Each row is a point on a tangle of strands that fork, close into loops and nearly touch. The rows are in no order.
Points whose rows are less than 83.1 apart are linked; no others are. Some points are linked to none.
Q522: -15	-2	18	23	43	21	-15	9	43	-66	30	14	2	3	17	42	-1	-34	78	-8	-50	7
Q252: 21	20	34	-18	-10	-18	-4	-15	-13	66	-7	10	21	10	4	52	-4	-16	-14	46	-3	4
Q182: 17	-8	-37	56	41	30	44	-14	-6	-31	31	3	-31	-27	-31	4	41	-32	32	-37	-12	21
Q706: 10	-3	28	9	-46	-18	25	-15	-49	76	-1	19	-11	1	-40	11	8	-6	-16	29	7	3
Q197: 31	0	6	50	25	1	13	-2	28	-39	32	19	-50	-54	36	3	33	8	48	2	16	-24
Q705: 35	0	29	-29	76	-20	-40	12	-17	5	4	5	-25	-21	20	-31	0	-27	-3	12	5	-11
Q116: -29	-18	-26	34	-44	2	-9	-10	32	-36	3	22	35	11	-1	21	-46	12	25	3	11	-35
Q355: 0	29	-6	-19	-16	-8	55	-40	-18	33	-30	-19	0	12	-23	19	26	11	6	-25	-9	29
Q368: -9	-6	20	-31	-33	-17	-37	45	1	25	-1	10	29	29	17	19	-21	-28	-31	55	-8	-10
Q249: -4	12	24	-46	-11	-13	-26	14	1	20	-16	-1	24	10	20	24	5	-33	-46	28	-32	2
Q503: -23	-11	-41	21	-30	11	13	-32	30	-22	-6	4	35	16	-20	3	-21	3	13	-15	-5	-13
Q26: 3	-17	-37	8	26	-39	-17	-1	28	17	34	-31	34	-8	-55	-56	-26	-23	6	1	8	-6
Q791: -15	-20	-29	2	13	-19	-37	13	18	11	34	-27	36	-9	-27	-74	-25	-17	-13	16	14	2
Q508: 18	-16	-18	51	14	-20	-12	-2	20	-44	1	18	-27	-33	-7	-39	-16	17	25	-3	51	-47
Q723: 1	4	27	5	-60	-3	38	-19	-35	50	-22	1	-20	7	-28	13	20	27	-4	28	26	6
Q395: -13	-17	31	-42	-12	3	-54	42	-17	-29	-24	4	-10	-13	38	-21	-9	10	-53	2	-5	-21
Q338: 5	21	1	-38	14	7	-20	-14	10	16	-6	-14	23	10	0	19	11	-27	-18	14	-32	9
Q961: 48	24	14	-13	50	-4	9	-38	-34	49	27	2	-21	-14	22	35	24	-27	-11	15	-13	22
Q274: 38	17	-1	0	48	-40	-6	-14	-16	55	26	-6	19	-11	-26	-1	-11	-52	-5	8	1	6
Q334: -12	8	27	-14	-76	18	18	24	-12	22	-28	-17	-6	30	3	34	3	54	0	29	48	-1
Q559: 36	10	-29	21	43	25	45	-42	-26	12	17	-11	-24	-8	-9	35	32	-18	14	-25	-21	35
Q149: -2	-11	-19	16	-20	17	-30	5	7	-8	-2	1	3	6	-8	-19	-14	25	-20	17	44	-31
Q29: 5	31	11	-25	-17	20	-38	17	17	-5	-28	-33	35	42	41	59	-12	36	-14	-1	-2	-18
Q611: -61	28	9	-40	-55	7	41	13	15	22	-39	-28	5	-4	2	-54	26	41	-1	-33	28	38
Q855: 1	-5	-14	24	45	29	66	-26	-14	-29	16	9	-10	14	-13	54	22	-30	50	-38	-54	39
Q63: -18	6	4	5	-70	12	29	2	-1	28	-30	-7	9	38	-9	40	-15	39	15	32	26	-9
Q629: -26	15	-6	-28	-37	22	-26	19	20	-8	-19	-17	24	20	11	-20	-11	26	-37	2	2	11
Q973: -2	-8	-5	38	52	-25	10	-7	31	-41	45	16	11	6	-24	19	-24	-53	80	-27	-57	12
Q279: 3	-26	31	-8	0	-34	0	3	-57	31	8	34	-23	-31	-38	-48	-15	-29	-14	11	-4	-7
Q513: -8	16	-14	-41	15	-6	15	-13	-17	6	4	-18	-8	-7	-19	-8	24	-51	-36	-24	-49	49
Q453: 2	5	-3	32	-16	-5	61	-62	4	5	-11	17	-6	-4	8	63	13	10	45	-21	-22	1
Q153: -62	5	17	-38	-66	-11	20	62	5	-2	-32	3	5	12	36	-42	7	26	-26	16	2	40
Q557: 50	9	-29	33	79	-25	10	10	25	-6	25	-10	5	2	1	-6	11	-23	30	4	11	-10
Q776: -70	24	32	-41	-60	-13	42	42	6	26	-39	-10	6	-5	22	-33	22	26	-2	-21	23	30
Q356: -50	-11	-37	14	-63	20	32	-4	29	-28	-9	4	36	40	-14	-12	-36	42	15	-16	0	-4
Q569: 34	14	20	-36	56	9	-61	18	13	-2	-5	-15	-2	2	40	13	25	-19	-19	12	-12	-1
Q964: -62	-9	-35	1	-64	26	12	25	29	-11	-4	-15	49	49	-8	-34	-37	64	10	-5	8	34
Q318: 0	10	-14	0	-2	-1	57	-64	-11	11	-18	-2	6	25	-19	37	6	5	25	-39	-26	18
Q405: 21	-12	-30	46	29	-41	-7	11	37	-31	12	-8	7	-15	-25	-49	-19	-2	11	6	40	-31
Q276: 7	10	25	-8	-22	24	-49	27	-11	-12	-13	-8	-8	8	26	16	-11	53	-44	4	36	-26
Q501: 19	5	-16	37	12	-1	-42	23	23	-54	5	1	-9	-15	39	13	-12	32	5	-11	51	-49
Q872: -46	23	12	-34	-67	9	-26	89	-19	-7	-6	-12	6	40	38	4	-13	54	-31	7	21	14
Q907: -27	-3	14	-14	-53	20	23	-7	0	-6	-35	-19	-25	-6	-14	-48	17	66	-24	-13	40	4
Q728: 24	-1	33	-36	52	-8	-68	29	-9	-12	-10	-2	-13	-20	35	-21	-8	-13	-14	12	3	-28
Q436: -18	-14	11	-17	-33	24	-22	-7	-11	-17	-23	-2	-30	-18	-18	-68	-1	53	-36	-8	21	-7
Q838: -12	-18	-10	48	-73	6	24	-10	-4	3	-12	23	-20	0	-19	15	-10	29	8	20	48	-29
Q100: -22	-17	12	-29	-17	-21	20	1	-37	5	-9	14	-22	-26	-14	-50	16	-20	-52	-18	-33	19
Q350: -25	11	16	-35	-53	4	-33	60	0	16	-3	-2	36	42	24	27	-24	-4	-35	37	-3	7
Q577: -36	-12	29	16	17	32	25	-14	36	-77	5	13	-23	23	-14	32	14	-4	57	-31	-62	32
Q683: 12	-6	-11	61	-1	9	18	-28	18	-39	6	23	-52	-58	6	-2	26	19	33	-11	14	-19
Q53: 33	13	13	45	26	15	3	26	38	-47	39	13	-28	-48	57	26	31	-4	61	10	-4	-14
Q465: 16	7	-15	-4	54	38	47	-31	-21	4	7	-7	2	29	-7	51	34	-14	31	-21	-42	35
Q665: 3	0	-25	12	-26	28	10	-29	25	-21	-25	-7	-14	-2	10	18	21	29	0	-9	19	-12
Q362: 53	10	-20	23	87	-19	27	4	36	4	34	2	13	11	33	30	9	-38	50	15	-11	-10
Q166: 40	14	-6	1	58	25	-44	12	27	0	2	-23	13	18	41	41	17	-16	12	8	3	-17
Q863: 29	19	-10	-14	27	31	-47	9	23	-10	-15	-29	28	38	48	63	-1	9	-9	-4	-9	-18
Q99: -20	-26	-2	-17	9	-6	-39	8	6	-9	18	-13	7	-21	-16	-82	-9	-7	-35	2	-5	7
Q598: -10	29	23	-34	-25	-18	42	-22	-30	38	-21	-9	-15	-17	-22	-9	32	0	-27	-24	-13	40
Q923: -34	-27	7	-35	-14	4	-31	22	1	-31	-2	4	-2	-15	11	-77	-9	7	-51	-6	-17	11
Q933: 17	5	15	34	38	41	-5	31	44	-50	31	10	-7	-15	51	56	24	-12	63	-5	-33	-4
Q911: 9	4	0	-23	25	-43	-10	-6	-20	36	29	2	16	-21	-24	-11	-2	-67	-32	0	-32	22
Q227: -3	11	40	-38	-22	9	-52	38	-13	-14	-27	-13	-11	-4	36	4	-3	34	-53	0	8	-9
Q329: -28	33	21	-30	-71	11	-5	57	-11	4	-22	-27	3	35	21	25	-4	65	-22	10	40	4
Q83: -46	-5	20	-32	-62	-4	-19	78	-8	-14	-7	5	-6	22	37	-21	-13	35	-39	28	5	18
Q693: 14	-7	-23	37	2	-9	15	-33	-6	28	8	8	-3	-9	-32	-2	1	-10	-2	0	21	-21
Q30: 15	6	-12	43	-6	5	40	-41	12	-18	4	22	-25	-38	17	41	31	7	33	-7	-3	-3
Q950: 3	-3	-10	9	21	5	30	-48	21	-9	-1	15	4	15	21	61	0	-10	46	-10	-38	-3
Q676: -20	-24	-1	25	50	3	-4	-5	46	-70	31	5	11	13	-15	20	-17	-46	69	-19	-52	2
Q69: 44	0	-35	40	61	-40	-1	9	35	-33	19	-18	3	-10	-25	-38	1	-21	31	-5	14	-14
Q857: 35	23	-7	-4	53	-26	-3	-23	-5	54	18	1	36	14	-2	31	-20	-43	14	16	-3	0
Q617: -34	-55	19	-25	-44	-14	-16	56	-33	-3	-4	36	-27	-2	13	-44	-20	-4	-28	34	-11	-1
Q604: 0	27	-12	-43	24	20	0	-16	-5	2	-8	-26	5	12	-14	-2	34	-33	-15	-18	-45	38
Q782: 2	-5	-33	50	43	25	49	-17	-8	-34	31	10	-14	-19	-26	31	13	-41	51	-44	-44	29
Q185: 14	-4	-36	43	9	-36	27	-31	-1	24	29	18	22	-12	-45	1	-18	-32	26	-24	12	-12
Q235: 30	-3	-28	40	56	18	30	-22	-14	-5	26	-1	-39	-28	-17	-6	40	-9	19	-29	6	12
Q383: 1	-24	41	0	-24	-25	0	10	-60	58	4	31	-25	-7	-34	-21	-6	-21	-15	33	8	1
Q57: 29	11	-5	20	9	7	-10	-28	20	18	-4	8	8	-5	30	47	3	8	9	22	21	-29
Q119: -21	-43	33	-32	-26	-9	-33	61	-40	-26	-29	31	-14	-5	40	-20	-23	8	-41	16	-10	-27
Q97: 42	16	14	-14	80	-9	-7	-5	-17	26	25	-7	-19	-22	16	0	22	-29	6	17	-7	6
Q849: 2	-5	-26	5	5	38	-13	-24	23	-38	-14	-14	-23	-8	-8	-31	22	32	-15	-23	15	-6
Q84: -34	29	-3	-50	-12	16	36	-9	32	-6	-48	-47	10	27	3	3	27	30	26	-44	4	20
Q450: -22	-22	28	-33	-34	8	-11	11	-27	-18	-24	15	-31	-26	-4	-67	-6	29	-32	-1	-4	-2
Q746: 24	11	9	-3	9	-11	1	-31	-7	61	1	12	42	24	-1	53	-21	-30	11	30	-4	-7
Q41: 38	27	17	-8	18	-16	23	-47	-52	69	15	7	-10	-27	5	35	21	-15	-17	3	-10	23
Q480: -1	-17	14	-26	20	-33	16	-5	-52	10	-9	23	-24	-36	-7	-28	9	-46	-57	-18	-38	11
Q313: -6	26	0	-32	-38	24	-22	20	21	-13	-31	-34	23	28	23	18	-11	40	-26	-11	5	0
Q287: 0	-2	-4	-31	35	-32	1	-1	-28	8	11	4	-15	-22	-11	-13	13	-65	-51	-14	-40	24
Q730: -4	-2	-6	5	-23	-13	4	-5	-16	59	10	9	40	17	-43	-5	-23	-31	-2	25	-1	2
Q628: -13	-16	5	3	-38	10	-40	35	-10	8	9	4	-5	14	-14	-42	-36	18	-19	29	39	-19
Q545: 15	-3	-27	19	27	-2	17	-51	14	7	12	6	28	19	-11	41	-12	-36	36	-13	-25	-1
Q10: 20	-16	-46	26	30	-45	11	-13	13	20	36	-19	39	-3	-55	-31	-18	-30	20	-17	4	-2
Q469: 17	-11	27	16	-8	-2	-49	33	-27	5	0	9	-7	9	11	11	-40	32	-4	43	65	-44
Q589: 9	-9	-25	40	55	-25	34	-30	9	-3	34	11	16	8	-17	36	-26	-54	60	-33	-39	5
Q289: 13	-13	1	27	-7	-2	-5	-18	-11	22	-5	7	-8	-9	-24	-20	-10	11	-5	19	45	-35
Q896: 27	18	13	12	-8	-12	28	-46	-38	65	2	14	-6	-11	-23	28	5	-8	-13	10	3	15
Q538: -25	-38	17	-16	-24	-2	-35	40	-27	0	7	15	-3	-6	-6	-58	-31	0	-23	36	11	-13
Q71: -44	-7	-28	-14	-55	28	-21	28	23	-11	2	-15	40	31	6	-37	-20	51	-23	11	6	28
Q620: 2	-5	-13	56	-10	-8	-22	18	33	-59	10	22	-15	-40	8	-6	-20	18	17	-2	51	-52
Q707: -23	10	4	-57	13	4	11	-30	25	-8	-35	-27	37	60	1	19	-6	3	6	-27	-37	24
Q269: 22	-20	4	21	26	4	-4	-35	-19	2	-12	14	-35	-31	-12	-38	4	25	2	-4	32	-29
Q374: 19	-23	1	-2	39	38	-24	-18	-9	-31	-16	-6	-41	-28	-1	-47	19	35	1	-16	23	-20
Q534: -29	5	12	-26	-43	-17	30	-8	-17	23	-15	6	-9	-11	-25	-42	19	-1	-38	-11	-23	26
Q521: 5	1	-12	18	-11	20	-42	8	11	-25	-6	-10	6	8	16	14	-11	45	-21	3	51	-39

A piece is two or more points that can be reached from each other along the links. Count, over all rows, the pieces, the separate loops (a circle has one, a figure eight two, a Y none), the forks (points with three links) and the tips (points with one).
pieces: 5
loops: 3
forks: 6
tips: 10

A fork is a point with three links, a tip a point with one. Leave the first point through the second and follow the links. Name the first fork or tip that comes.
Q53; Q933: Q453
Q318; Q355: Q287
Q569; Q728: Q706
Q334; Q329: Q611
Q227; Q395: Q149
Q362; Q557: Q521
Q10; Q26: Q907
Q728; Q569: Q116
Q907; Q436: Q289

A tip is a point with one link. Name the tips that can be reached along the links from each point below, in the order of the rows.
Q368: Q252, Q350
Q629: Q116, Q723, Q279
Q538: Q907, Q665, Q362
Q153: Q611, Q63

Name the points in between on the shortest way along the links from the first point to the second, in order.
Q693; Q557: Q289 Q149 Q521 Q501 Q620 Q508 Q405 Q69
Q453; Q857: Q318 Q355 Q598 Q534 Q100 Q480 Q287 Q911 Q274
Q436; Q269: Q450 Q923 Q99 Q791 Q26 Q10 Q185 Q693 Q289
Q705; Q723: Q97 Q961 Q41 Q896 Q706
Q249; Q274: Q338 Q604 Q513 Q287 Q911
